Points, in no order, along strands that fork, close into loops and pass close to each other.
In the rows, zero is written as 100.
Two points are linked if the straight distance between their rows is under 121. Some points are linked to none.
J_377: [90, 110, 115, 112, 110, 99, 113, 87, 127, 121, 127, 94, 112, 78, 113, 87, 126, 90, 110, 92, 100, 133, 133, 73, 99, 66, 68, 65, 128, 134, 113]
J_720: [122, 132, 120, 70, 129, 67, 114, 105, 64, 148, 91, 57, 105, 63, 97, 108, 124, 86, 122, 126, 101, 89, 71, 95, 67, 129, 105, 87, 98, 137, 145]
J_883: [112, 115, 84, 97, 128, 85, 111, 87, 74, 133, 105, 103, 70, 77, 151, 94, 101, 140, 58, 129, 73, 95, 89, 109, 102, 83, 74, 140, 117, 148, 145]
J_229: [94, 91, 35, 74, 125, 108, 115, 61, 73, 96, 86, 86, 85, 83, 87, 142, 75, 103, 122, 71, 75, 97, 40, 103, 99, 150, 101, 70, 84, 68, 157]
J_891: [58, 121, 157, 92, 117, 65, 86, 111, 97, 112, 87, 98, 121, 104, 82, 70, 125, 95, 46, 113, 122, 106, 98, 128, 103, 76, 68, 116, 146, 141, 70]
J_623: [88, 42, 63, 68, 75, 109, 66, 99, 148, 106, 66, 110, 106, 107, 89, 85, 99, 87, 118, 47, 73, 75, 93, 93, 118, 162, 97, 59, 117, 122, 98]
J_267: [128, 91, 72, 91, 113, 112, 115, 120, 97, 133, 113, 98, 65, 85, 137, 104, 105, 119, 65, 118, 68, 112, 93, 135, 149, 88, 64, 136, 136, 107, 112]
J_171: [85, 94, 114, 52, 145, 120, 95, 88, 72, 140, 103, 69, 121, 92, 54, 118, 104, 72, 133, 87, 143, 98, 89, 114, 90, 102, 103, 65, 87, 73, 114]
J_394: [152, 61, 84, 89, 62, 108, 135, 76, 72, 76, 93, 126, 107, 113, 96, 118, 60, 63, 111, 94, 121, 83, 108, 120, 73, 128, 127, 111, 69, 59, 79]
J_145: [84, 90, 60, 101, 96, 104, 84, 63, 70, 89, 81, 102, 102, 94, 104, 122, 87, 98, 100, 113, 102, 83, 41, 85, 92, 134, 98, 51, 102, 83, 131]
J_122: [77, 84, 103, 92, 126, 76, 94, 127, 89, 93, 89, 87, 105, 76, 93, 87, 133, 102, 83, 96, 126, 89, 53, 117, 105, 140, 83, 96, 122, 149, 113]
J_925: [137, 52, 95, 58, 98, 138, 110, 130, 144, 109, 126, 112, 120, 98, 120, 101, 125, 130, 145, 74, 96, 80, 134, 111, 109, 97, 116, 125, 102, 114, 99]
J_592: [129, 100, 81, 135, 79, 90, 130, 103, 61, 59, 84, 105, 85, 82, 87, 158, 91, 98, 89, 126, 69, 92, 62, 115, 89, 118, 106, 113, 93, 67, 121]
J_672: [151, 82, 104, 65, 112, 79, 119, 70, 84, 117, 121, 100, 126, 135, 76, 97, 100, 53, 76, 73, 109, 114, 108, 135, 129, 88, 60, 123, 75, 93, 78]
J_776: [118, 112, 96, 74, 92, 79, 129, 79, 96, 98, 111, 93, 109, 56, 101, 105, 102, 119, 136, 131, 105, 90, 101, 86, 85, 92, 141, 68, 79, 96, 103]
J_252: [49, 157, 120, 111, 117, 97, 120, 94, 65, 78, 86, 110, 79, 73, 82, 65, 150, 110, 59, 122, 133, 127, 103, 115, 77, 96, 93, 106, 81, 97, 131]
J_493: [68, 126, 142, 74, 85, 80, 70, 90, 111, 113, 100, 89, 53, 109, 66, 86, 112, 102, 74, 127, 65, 61, 125, 84, 108, 103, 100, 97, 125, 81, 55]
J_254: [93, 124, 109, 81, 77, 63, 67, 82, 109, 152, 103, 85, 71, 97, 85, 88, 98, 32, 83, 90, 109, 71, 126, 105, 141, 174, 117, 70, 102, 90, 56]
J_627: [124, 72, 86, 104, 128, 115, 98, 110, 119, 135, 92, 101, 111, 122, 151, 83, 55, 103, 107, 79, 116, 125, 128, 118, 75, 94, 107, 109, 98, 131, 115]
J_533: [110, 96, 111, 164, 90, 98, 119, 112, 99, 58, 102, 123, 130, 74, 153, 135, 83, 90, 85, 113, 141, 108, 100, 98, 91, 108, 102, 90, 142, 113, 98]
J_857: [91, 132, 119, 162, 72, 87, 86, 108, 107, 78, 81, 80, 90, 133, 147, 114, 70, 98, 110, 133, 79, 103, 110, 55, 100, 79, 113, 79, 100, 79, 81]
J_655: [120, 114, 105, 40, 142, 109, 92, 84, 84, 175, 107, 45, 111, 90, 83, 101, 108, 86, 133, 104, 96, 100, 86, 91, 71, 104, 106, 77, 93, 110, 143]
J_721: [87, 129, 101, 142, 178, 76, 86, 114, 89, 112, 94, 101, 133, 105, 90, 121, 78, 132, 112, 100, 109, 142, 70, 103, 92, 76, 111, 136, 96, 137, 155]
J_270: [96, 72, 93, 144, 65, 79, 118, 138, 92, 29, 102, 102, 126, 80, 100, 129, 108, 86, 89, 113, 133, 97, 69, 96, 96, 140, 111, 103, 129, 95, 76]
J_977: [79, 92, 136, 118, 104, 121, 74, 84, 76, 89, 72, 138, 121, 154, 86, 92, 94, 86, 59, 99, 141, 88, 111, 122, 70, 78, 76, 120, 78, 105, 90]
J_882: [120, 125, 125, 102, 107, 67, 84, 143, 72, 154, 69, 49, 81, 100, 119, 108, 126, 73, 119, 148, 95, 57, 99, 73, 76, 141, 121, 102, 103, 118, 129]
J_106: [107, 123, 109, 71, 86, 75, 86, 82, 130, 139, 88, 65, 94, 89, 77, 103, 90, 26, 108, 77, 82, 82, 107, 96, 113, 143, 83, 54, 135, 103, 71]
J_877: [130, 91, 39, 115, 119, 114, 99, 90, 90, 124, 113, 97, 91, 100, 118, 111, 83, 76, 132, 73, 88, 108, 107, 76, 107, 129, 86, 74, 61, 100, 169]
J_729: [109, 94, 115, 124, 113, 120, 107, 142, 111, 97, 113, 116, 111, 136, 99, 74, 92, 79, 106, 53, 151, 138, 138, 135, 99, 95, 79, 135, 69, 127, 82]
J_431: [57, 119, 149, 124, 102, 57, 72, 117, 94, 75, 68, 86, 130, 131, 104, 83, 105, 80, 69, 123, 117, 80, 88, 76, 95, 104, 72, 89, 136, 122, 81]
J_72: [108, 110, 104, 103, 103, 154, 81, 141, 116, 123, 110, 60, 67, 99, 66, 115, 116, 116, 112, 123, 37, 90, 88, 84, 105, 70, 92, 105, 117, 76, 122]
J_464: [93, 109, 94, 44, 103, 113, 87, 66, 130, 139, 117, 98, 102, 97, 73, 78, 130, 78, 114, 86, 120, 101, 130, 103, 140, 90, 107, 49, 75, 85, 72]
J_995: [106, 42, 87, 74, 74, 123, 72, 135, 157, 123, 92, 105, 100, 108, 105, 92, 106, 96, 125, 84, 95, 76, 127, 100, 127, 115, 125, 86, 121, 109, 71]
J_484: [114, 92, 116, 86, 110, 148, 121, 132, 127, 124, 118, 118, 121, 68, 87, 85, 128, 130, 151, 76, 112, 103, 154, 100, 64, 91, 128, 121, 83, 121, 126]
J_841: [109, 107, 100, 138, 68, 106, 106, 115, 96, 39, 105, 115, 112, 118, 85, 103, 77, 155, 130, 93, 85, 102, 75, 92, 91, 84, 147, 131, 31, 93, 86]
J_536: [72, 88, 142, 81, 99, 125, 97, 73, 88, 93, 85, 148, 116, 111, 80, 77, 98, 131, 66, 115, 123, 87, 111, 124, 64, 55, 106, 135, 103, 105, 75]
J_448: [105, 114, 100, 80, 134, 88, 107, 75, 70, 144, 118, 98, 111, 86, 116, 92, 111, 149, 88, 136, 105, 101, 86, 113, 102, 60, 108, 122, 86, 122, 122]
J_393: [63, 67, 114, 32, 130, 93, 100, 63, 103, 105, 100, 120, 144, 89, 82, 72, 93, 135, 118, 74, 97, 74, 86, 91, 55, 77, 72, 96, 138, 135, 121]
J_240: [93, 119, 93, 133, 135, 67, 125, 115, 91, 52, 83, 72, 82, 92, 108, 108, 66, 99, 75, 92, 79, 145, 70, 122, 66, 103, 65, 106, 117, 119, 116]
J_746: [33, 124, 145, 141, 122, 100, 91, 127, 93, 56, 70, 77, 106, 109, 74, 95, 114, 116, 90, 106, 82, 106, 97, 70, 62, 93, 115, 100, 98, 88, 129]
J_209: [80, 63, 107, 74, 102, 98, 112, 113, 102, 53, 115, 112, 131, 80, 62, 122, 114, 131, 111, 90, 133, 92, 83, 129, 108, 83, 101, 98, 113, 84, 73]
J_842: [139, 78, 81, 158, 64, 152, 84, 89, 72, 116, 112, 151, 107, 114, 175, 118, 82, 101, 110, 87, 101, 92, 112, 88, 137, 96, 99, 111, 92, 107, 113]
J_853: [80, 108, 84, 41, 109, 100, 114, 55, 125, 94, 90, 117, 67, 81, 94, 66, 97, 134, 68, 85, 69, 119, 100, 127, 108, 85, 82, 98, 110, 108, 79]
J_699: [126, 89, 81, 127, 75, 79, 109, 86, 104, 76, 77, 129, 68, 124, 153, 75, 68, 108, 49, 106, 76, 113, 94, 121, 101, 106, 86, 126, 100, 127, 83]
J_212: [98, 114, 79, 88, 88, 110, 95, 121, 104, 110, 118, 114, 77, 127, 70, 42, 129, 90, 81, 81, 135, 128, 123, 124, 160, 105, 85, 116, 38, 92, 77]
J_809: [140, 93, 76, 104, 117, 75, 134, 83, 87, 80, 126, 75, 114, 126, 102, 120, 70, 87, 104, 81, 99, 137, 85, 116, 109, 77, 65, 118, 73, 89, 94]
J_991: [74, 119, 103, 115, 135, 71, 93, 106, 83, 72, 81, 73, 85, 135, 81, 85, 95, 96, 63, 90, 83, 142, 58, 121, 101, 88, 38, 104, 91, 120, 100]
J_93: [132, 57, 30, 104, 93, 120, 121, 99, 85, 107, 106, 105, 97, 97, 126, 134, 88, 76, 121, 82, 96, 116, 99, 105, 131, 129, 113, 83, 102, 64, 117]
J_520: [57, 151, 140, 163, 140, 122, 78, 118, 96, 116, 71, 98, 90, 119, 89, 133, 62, 81, 109, 95, 111, 131, 146, 83, 35, 97, 136, 111, 116, 60, 137]
J_286: [120, 85, 97, 73, 126, 109, 101, 104, 87, 123, 141, 93, 134, 111, 115, 113, 113, 164, 112, 102, 95, 99, 79, 119, 140, 48, 97, 151, 89, 102, 86]
J_724: [65, 113, 113, 72, 125, 72, 96, 93, 98, 111, 85, 90, 107, 71, 100, 92, 115, 102, 49, 105, 127, 99, 45, 142, 133, 119, 73, 96, 160, 127, 71]
J_51: [139, 102, 87, 84, 89, 45, 135, 103, 85, 75, 108, 61, 87, 101, 99, 101, 81, 100, 105, 117, 88, 118, 65, 114, 102, 101, 107, 113, 80, 90, 68]
J_624: [120, 72, 64, 86, 58, 101, 88, 77, 100, 121, 82, 115, 87, 104, 97, 94, 89, 37, 80, 82, 107, 78, 110, 103, 135, 164, 131, 69, 103, 73, 69]
J_511: [130, 99, 97, 70, 102, 121, 90, 60, 148, 143, 122, 92, 117, 112, 99, 91, 112, 55, 115, 84, 91, 108, 143, 83, 114, 78, 78, 59, 108, 100, 94]
J_806: [96, 105, 92, 130, 94, 102, 96, 102, 62, 69, 108, 102, 118, 134, 73, 110, 87, 112, 117, 101, 130, 108, 72, 107, 97, 83, 119, 112, 28, 75, 88]
J_876: [91, 119, 113, 84, 94, 92, 80, 90, 107, 124, 104, 54, 83, 94, 78, 125, 105, 33, 139, 99, 102, 83, 96, 57, 98, 125, 93, 27, 105, 75, 89]
J_844: [115, 104, 116, 183, 75, 88, 93, 140, 115, 70, 108, 84, 116, 132, 146, 112, 90, 79, 119, 90, 87, 126, 99, 68, 126, 82, 74, 91, 115, 123, 82]
J_363: [77, 135, 114, 71, 110, 66, 109, 36, 83, 91, 98, 106, 126, 80, 100, 84, 109, 75, 85, 110, 151, 104, 75, 102, 89, 117, 74, 55, 105, 119, 93]
J_334: [132, 116, 105, 106, 76, 143, 93, 98, 161, 117, 116, 84, 67, 113, 100, 86, 91, 68, 125, 103, 62, 112, 156, 65, 75, 75, 95, 83, 108, 88, 97]
J_473: [52, 139, 124, 116, 104, 83, 68, 134, 109, 100, 116, 62, 67, 127, 70, 64, 144, 108, 97, 119, 101, 102, 104, 71, 139, 83, 94, 100, 74, 95, 73]
J_7: [152, 54, 65, 117, 65, 140, 93, 87, 119, 92, 125, 146, 102, 124, 158, 94, 103, 111, 117, 61, 81, 79, 126, 80, 140, 99, 88, 134, 85, 117, 100]
J_158: [135, 82, 96, 162, 67, 123, 111, 101, 96, 87, 109, 126, 115, 77, 168, 152, 73, 115, 106, 112, 83, 101, 99, 96, 126, 79, 98, 105, 142, 99, 90]
J_359: [72, 140, 128, 176, 134, 121, 68, 150, 107, 111, 82, 85, 100, 137, 119, 117, 56, 107, 112, 94, 108, 132, 121, 98, 77, 73, 127, 119, 106, 91, 109]
J_515: [31, 118, 148, 107, 101, 120, 103, 89, 88, 60, 88, 133, 111, 69, 85, 72, 142, 128, 47, 120, 134, 108, 114, 102, 62, 75, 118, 109, 114, 94, 102]
J_993: [119, 90, 141, 123, 73, 115, 97, 111, 90, 86, 91, 138, 110, 139, 98, 92, 86, 60, 87, 77, 137, 91, 138, 130, 80, 102, 94, 136, 68, 108, 60]
J_567: [86, 78, 98, 85, 108, 107, 125, 101, 131, 83, 133, 115, 127, 56, 100, 79, 136, 144, 156, 70, 106, 92, 130, 56, 68, 91, 123, 89, 74, 139, 141]
J_100: [141, 68, 99, 114, 89, 130, 101, 105, 57, 113, 88, 112, 123, 127, 105, 146, 45, 80, 97, 105, 124, 79, 91, 127, 80, 113, 149, 144, 99, 52, 88]
J_355: [154, 92, 73, 90, 102, 115, 117, 67, 105, 94, 150, 101, 106, 107, 140, 121, 92, 151, 110, 100, 59, 100, 93, 104, 144, 46, 91, 149, 84, 83, 90]
J_417: [108, 101, 93, 118, 114, 97, 83, 116, 103, 128, 99, 55, 126, 88, 104, 151, 79, 103, 141, 122, 74, 103, 70, 66, 102, 80, 102, 58, 130, 99, 128]
J_556: [47, 71, 91, 112, 93, 134, 65, 135, 125, 108, 107, 122, 105, 81, 103, 89, 129, 139, 115, 104, 150, 89, 107, 97, 140, 92, 137, 74, 113, 96, 80]
J_479: [66, 137, 121, 132, 121, 117, 109, 124, 95, 124, 85, 86, 72, 70, 102, 105, 91, 62, 97, 99, 128, 131, 140, 97, 53, 113, 111, 79, 129, 87, 129]
J_306: [121, 94, 69, 89, 81, 43, 133, 72, 60, 45, 101, 109, 111, 108, 96, 95, 86, 96, 67, 114, 116, 113, 47, 132, 104, 121, 93, 128, 91, 84, 53]
J_742: [121, 101, 120, 153, 111, 100, 100, 124, 114, 91, 130, 108, 128, 129, 141, 85, 93, 84, 121, 55, 121, 129, 126, 93, 116, 79, 54, 115, 91, 155, 92]
J_859: [140, 115, 84, 116, 91, 78, 98, 96, 107, 127, 118, 64, 112, 103, 151, 120, 65, 121, 126, 137, 65, 121, 76, 70, 122, 61, 121, 88, 106, 95, 100]
J_96: [77, 117, 87, 105, 87, 111, 74, 107, 94, 115, 127, 110, 89, 119, 79, 56, 162, 119, 96, 113, 117, 101, 100, 87, 153, 79, 82, 95, 36, 109, 97]
J_287: [83, 59, 95, 87, 96, 77, 87, 103, 141, 74, 82, 107, 128, 107, 86, 67, 92, 86, 124, 47, 88, 83, 94, 76, 81, 143, 71, 57, 110, 159, 107]
J_174: [89, 155, 72, 128, 110, 123, 131, 105, 103, 92, 102, 111, 83, 67, 77, 89, 95, 98, 123, 74, 88, 158, 139, 71, 61, 108, 88, 85, 71, 106, 188]
J_770: [50, 83, 133, 79, 109, 111, 112, 82, 95, 97, 91, 116, 116, 50, 82, 75, 128, 135, 92, 88, 84, 105, 96, 81, 41, 88, 106, 92, 139, 129, 148]
J_524: [37, 101, 132, 143, 114, 87, 51, 144, 90, 72, 55, 83, 139, 130, 111, 82, 120, 119, 92, 126, 109, 77, 72, 52, 74, 113, 111, 83, 114, 125, 125]
J_710: [113, 120, 119, 84, 61, 139, 115, 96, 138, 104, 89, 101, 50, 86, 68, 64, 128, 74, 90, 100, 32, 101, 157, 77, 59, 97, 75, 102, 125, 96, 117]
J_293: [138, 87, 87, 80, 81, 119, 110, 132, 112, 136, 105, 80, 54, 79, 110, 116, 97, 93, 104, 121, 93, 88, 113, 117, 118, 113, 135, 113, 109, 67, 83]
J_450: [110, 122, 101, 106, 61, 55, 88, 120, 122, 110, 115, 85, 35, 98, 132, 69, 109, 89, 97, 131, 110, 88, 127, 89, 133, 130, 152, 103, 90, 94, 39]
J_753: [72, 94, 82, 57, 115, 118, 64, 85, 106, 159, 76, 84, 65, 109, 104, 67, 100, 97, 89, 95, 111, 97, 64, 107, 136, 131, 122, 68, 96, 97, 97]
J_277: [107, 119, 118, 133, 89, 104, 105, 101, 49, 60, 51, 125, 112, 90, 95, 147, 105, 104, 69, 142, 92, 60, 73, 104, 54, 129, 104, 120, 95, 79, 145]
J_193: [76, 118, 86, 112, 115, 90, 80, 74, 58, 61, 62, 108, 117, 97, 108, 119, 100, 106, 57, 130, 111, 81, 28, 90, 54, 141, 81, 81, 110, 97, 142]
J_305: [85, 54, 82, 120, 99, 83, 99, 127, 89, 58, 104, 93, 138, 108, 85, 132, 97, 106, 97, 95, 117, 110, 51, 113, 127, 97, 85, 110, 143, 93, 68]
J_832: [115, 82, 59, 54, 78, 65, 111, 31, 99, 86, 108, 136, 127, 101, 88, 92, 103, 92, 68, 69, 87, 87, 101, 130, 154, 122, 93, 94, 84, 85, 65]
J_621: [143, 61, 84, 82, 47, 97, 113, 92, 95, 94, 73, 139, 82, 99, 81, 96, 95, 55, 80, 91, 97, 70, 121, 130, 99, 152, 110, 110, 83, 91, 76]
J_767: [97, 107, 108, 109, 122, 109, 80, 89, 80, 119, 90, 100, 155, 101, 77, 146, 71, 113, 137, 120, 81, 90, 70, 70, 72, 68, 109, 83, 105, 98, 158]
J_338: [40, 141, 136, 94, 116, 78, 79, 85, 75, 71, 104, 78, 77, 98, 62, 114, 102, 85, 90, 124, 131, 82, 85, 90, 79, 126, 112, 79, 109, 50, 68]
J_865: [75, 97, 98, 161, 54, 80, 86, 138, 90, 44, 83, 101, 93, 124, 105, 101, 117, 87, 94, 116, 121, 90, 81, 76, 119, 131, 117, 100, 86, 93, 78]
J_899: [137, 113, 123, 46, 108, 124, 130, 105, 127, 129, 142, 85, 96, 86, 60, 83, 144, 78, 115, 95, 113, 104, 154, 129, 108, 77, 84, 127, 84, 89, 79]
J_543: [96, 139, 105, 112, 86, 70, 130, 102, 103, 67, 105, 108, 93, 33, 122, 103, 113, 124, 95, 144, 130, 101, 103, 102, 85, 111, 167, 85, 89, 94, 90]
J_194: [74, 72, 113, 100, 90, 101, 117, 110, 131, 63, 109, 108, 113, 80, 72, 63, 133, 101, 128, 60, 84, 96, 119, 56, 67, 111, 83, 74, 88, 155, 133]
J_29: [127, 103, 91, 54, 119, 114, 109, 97, 111, 120, 140, 102, 114, 121, 53, 74, 142, 77, 83, 69, 112, 112, 130, 139, 156, 84, 48, 130, 58, 97, 90]
J_192: [123, 108, 153, 74, 79, 150, 121, 94, 114, 124, 128, 119, 98, 85, 69, 81, 134, 89, 127, 91, 114, 93, 168, 93, 57, 67, 117, 121, 75, 91, 85]
J_318: [100, 68, 61, 45, 123, 93, 116, 50, 113, 96, 77, 118, 93, 98, 124, 115, 55, 85, 90, 54, 74, 94, 88, 118, 96, 130, 64, 82, 138, 100, 120]
J_659: [138, 84, 114, 108, 85, 146, 109, 125, 122, 95, 104, 91, 80, 104, 92, 129, 77, 115, 103, 101, 40, 99, 103, 109, 95, 59, 81, 134, 126, 83, 86]
J_716: [93, 83, 79, 108, 100, 82, 99, 136, 117, 88, 74, 88, 87, 80, 137, 94, 60, 119, 95, 110, 111, 108, 78, 110, 79, 129, 140, 91, 127, 114, 94]
J_514: [87, 104, 110, 112, 139, 126, 94, 98, 76, 119, 92, 101, 133, 94, 71, 139, 90, 97, 110, 98, 134, 112, 103, 118, 59, 79, 105, 90, 98, 86, 133]
J_706: [96, 70, 59, 99, 104, 70, 106, 68, 104, 69, 95, 125, 113, 90, 139, 111, 70, 93, 88, 76, 107, 87, 85, 95, 96, 111, 64, 94, 138, 128, 113]
J_113: [70, 97, 97, 110, 83, 81, 80, 114, 85, 75, 95, 96, 117, 120, 97, 81, 102, 120, 105, 128, 137, 83, 66, 88, 93, 103, 135, 90, 70, 100, 81]
J_756: [86, 120, 142, 115, 96, 103, 126, 89, 98, 114, 110, 91, 107, 55, 101, 100, 135, 116, 98, 116, 64, 130, 119, 64, 66, 58, 101, 95, 135, 103, 146]
J_313: [90, 118, 132, 103, 58, 150, 98, 119, 137, 112, 94, 138, 46, 92, 77, 76, 105, 88, 70, 99, 68, 90, 171, 100, 96, 91, 86, 118, 131, 92, 84]
J_825: [88, 57, 26, 48, 124, 116, 101, 53, 98, 88, 81, 117, 78, 114, 118, 107, 58, 125, 101, 52, 73, 90, 68, 106, 99, 131, 103, 91, 88, 73, 138]
J_734: [114, 58, 96, 75, 139, 166, 89, 94, 120, 135, 105, 118, 112, 134, 115, 96, 72, 125, 110, 61, 88, 110, 140, 119, 73, 63, 93, 130, 100, 102, 124]
J_576: [142, 106, 86, 146, 76, 127, 111, 127, 51, 95, 84, 110, 82, 113, 96, 152, 75, 99, 99, 120, 76, 98, 78, 123, 113, 114, 131, 158, 88, 54, 94]
J_256: [91, 90, 77, 64, 94, 74, 114, 60, 83, 72, 103, 130, 102, 98, 68, 77, 123, 107, 69, 90, 137, 100, 82, 145, 127, 114, 101, 105, 60, 93, 63]
J_457: [109, 79, 89, 73, 98, 74, 107, 56, 80, 93, 109, 137, 155, 91, 123, 96, 77, 94, 102, 116, 146, 76, 77, 105, 85, 107, 84, 80, 118, 106, 98]
J_733: [77, 77, 56, 94, 66, 100, 78, 39, 124, 76, 72, 149, 101, 110, 97, 69, 74, 107, 56, 69, 88, 96, 96, 119, 125, 128, 98, 68, 88, 99, 80]
J_597: [108, 100, 120, 37, 86, 67, 97, 73, 121, 117, 131, 90, 134, 96, 66, 66, 125, 87, 132, 104, 125, 81, 107, 86, 115, 83, 103, 70, 72, 114, 58]
J_871: [74, 124, 122, 123, 123, 101, 77, 133, 99, 113, 100, 72, 86, 138, 68, 77, 127, 88, 86, 97, 97, 120, 96, 100, 117, 73, 47, 105, 93, 121, 105]
J_6: [152, 93, 94, 95, 96, 122, 129, 121, 136, 109, 102, 88, 74, 98, 133, 108, 50, 114, 108, 98, 70, 125, 127, 130, 89, 78, 117, 130, 110, 77, 70]
J_469: [67, 133, 125, 154, 144, 77, 103, 129, 87, 61, 90, 76, 127, 94, 71, 119, 103, 138, 97, 113, 62, 128, 59, 82, 96, 72, 97, 116, 99, 117, 147]
J_968: [88, 114, 104, 65, 74, 111, 75, 88, 120, 129, 120, 112, 53, 85, 61, 78, 126, 93, 85, 122, 94, 77, 136, 106, 145, 97, 111, 93, 89, 67, 58]
J_603: [35, 167, 134, 104, 122, 76, 92, 108, 73, 92, 78, 91, 56, 104, 74, 54, 154, 78, 60, 109, 149, 92, 118, 105, 84, 143, 95, 103, 84, 94, 100]
J_700: [116, 126, 110, 134, 77, 83, 126, 81, 89, 38, 129, 113, 127, 100, 97, 103, 106, 142, 136, 97, 78, 98, 88, 63, 93, 72, 107, 116, 24, 120, 110]
J_852: [116, 117, 132, 90, 88, 89, 59, 102, 96, 141, 113, 68, 39, 136, 85, 118, 117, 76, 99, 145, 64, 50, 125, 71, 117, 117, 96, 108, 114, 61, 80]
J_555: [123, 104, 98, 98, 87, 145, 73, 142, 98, 156, 109, 74, 42, 107, 85, 119, 113, 74, 110, 131, 74, 69, 114, 92, 123, 109, 97, 111, 112, 64, 111]
J_679: [76, 103, 125, 67, 70, 71, 74, 93, 91, 102, 106, 93, 111, 121, 58, 79, 111, 100, 122, 131, 119, 60, 79, 74, 104, 88, 120, 79, 64, 77, 59]
J_837: [102, 109, 139, 93, 116, 107, 119, 114, 96, 124, 86, 100, 75, 84, 81, 104, 99, 35, 90, 89, 121, 107, 152, 128, 52, 105, 78, 103, 129, 105, 98]
J_81: [74, 159, 112, 156, 88, 99, 85, 102, 90, 94, 95, 80, 65, 142, 109, 96, 110, 99, 99, 124, 96, 114, 116, 66, 120, 67, 91, 87, 61, 63, 84]
J_345: [125, 92, 106, 102, 73, 89, 118, 78, 84, 80, 121, 116, 119, 93, 103, 113, 117, 117, 131, 116, 88, 71, 92, 69, 90, 87, 91, 88, 64, 116, 118]
J_435: [129, 75, 69, 123, 103, 78, 103, 109, 118, 110, 88, 105, 115, 101, 172, 92, 46, 114, 112, 102, 113, 108, 101, 90, 71, 129, 141, 106, 91, 145, 120]
J_727: [89, 73, 94, 65, 128, 120, 111, 65, 126, 109, 108, 120, 105, 99, 96, 81, 93, 122, 105, 58, 69, 112, 137, 91, 60, 59, 66, 121, 121, 127, 129]
J_815: [75, 77, 108, 89, 127, 83, 117, 146, 103, 68, 112, 95, 131, 63, 89, 99, 133, 127, 106, 87, 156, 104, 90, 131, 98, 116, 114, 106, 115, 128, 96]
J_637: [134, 84, 56, 88, 97, 84, 129, 92, 111, 92, 123, 97, 100, 71, 143, 135, 77, 161, 122, 117, 59, 95, 85, 92, 122, 79, 122, 116, 115, 91, 105]
J_102: [123, 79, 66, 46, 75, 117, 97, 93, 123, 130, 99, 101, 65, 94, 88, 94, 120, 95, 77, 96, 64, 91, 102, 127, 164, 110, 108, 105, 119, 66, 69]
J_23: [93, 130, 111, 146, 151, 117, 73, 116, 100, 131, 95, 91, 134, 131, 109, 128, 47, 128, 108, 102, 109, 148, 85, 115, 102, 39, 126, 120, 96, 93, 112]
J_301: [108, 39, 29, 70, 94, 101, 117, 97, 106, 87, 99, 108, 93, 102, 131, 146, 86, 105, 103, 75, 64, 114, 83, 118, 140, 122, 112, 96, 162, 62, 90]
J_462: [112, 77, 71, 104, 102, 84, 117, 123, 116, 93, 98, 78, 72, 81, 128, 125, 82, 116, 83, 100, 56, 127, 69, 125, 146, 93, 76, 108, 163, 91, 78]
J_152: [119, 147, 125, 136, 66, 69, 118, 125, 95, 89, 101, 89, 71, 85, 150, 92, 128, 119, 102, 152, 101, 83, 117, 83, 116, 107, 146, 113, 74, 100, 79]

A fork is a point with three links, a tip a point with one. Leave the first point through the second and follow the links. Name the first fork or tip that comes.
J_891; J_431 | J_837
J_877; J_93 | J_882
J_359; J_23 | J_270
J_655; J_171 | J_877
J_193; J_277 | J_876
J_254; J_624 | J_363
J_252; J_515 | J_473
J_716; J_435 | J_511
J_81; J_857 | J_603
J_511; J_377 | J_716

How many points has the smallest loop of links through each point below? Write none if it is on no loop.
J_6 | 5
J_287 | 7
J_102 | 6
J_710 | none
J_514 | none

A piece is two or more points that can be reached from each other along the links. Count, over all rows, the pieces, the separate loops (a circle has one, a figure eight two, a Y none), the forks (points with three links) and the tips (points with one).
pieces | 4
loops | 3
forks | 10
tips | 12
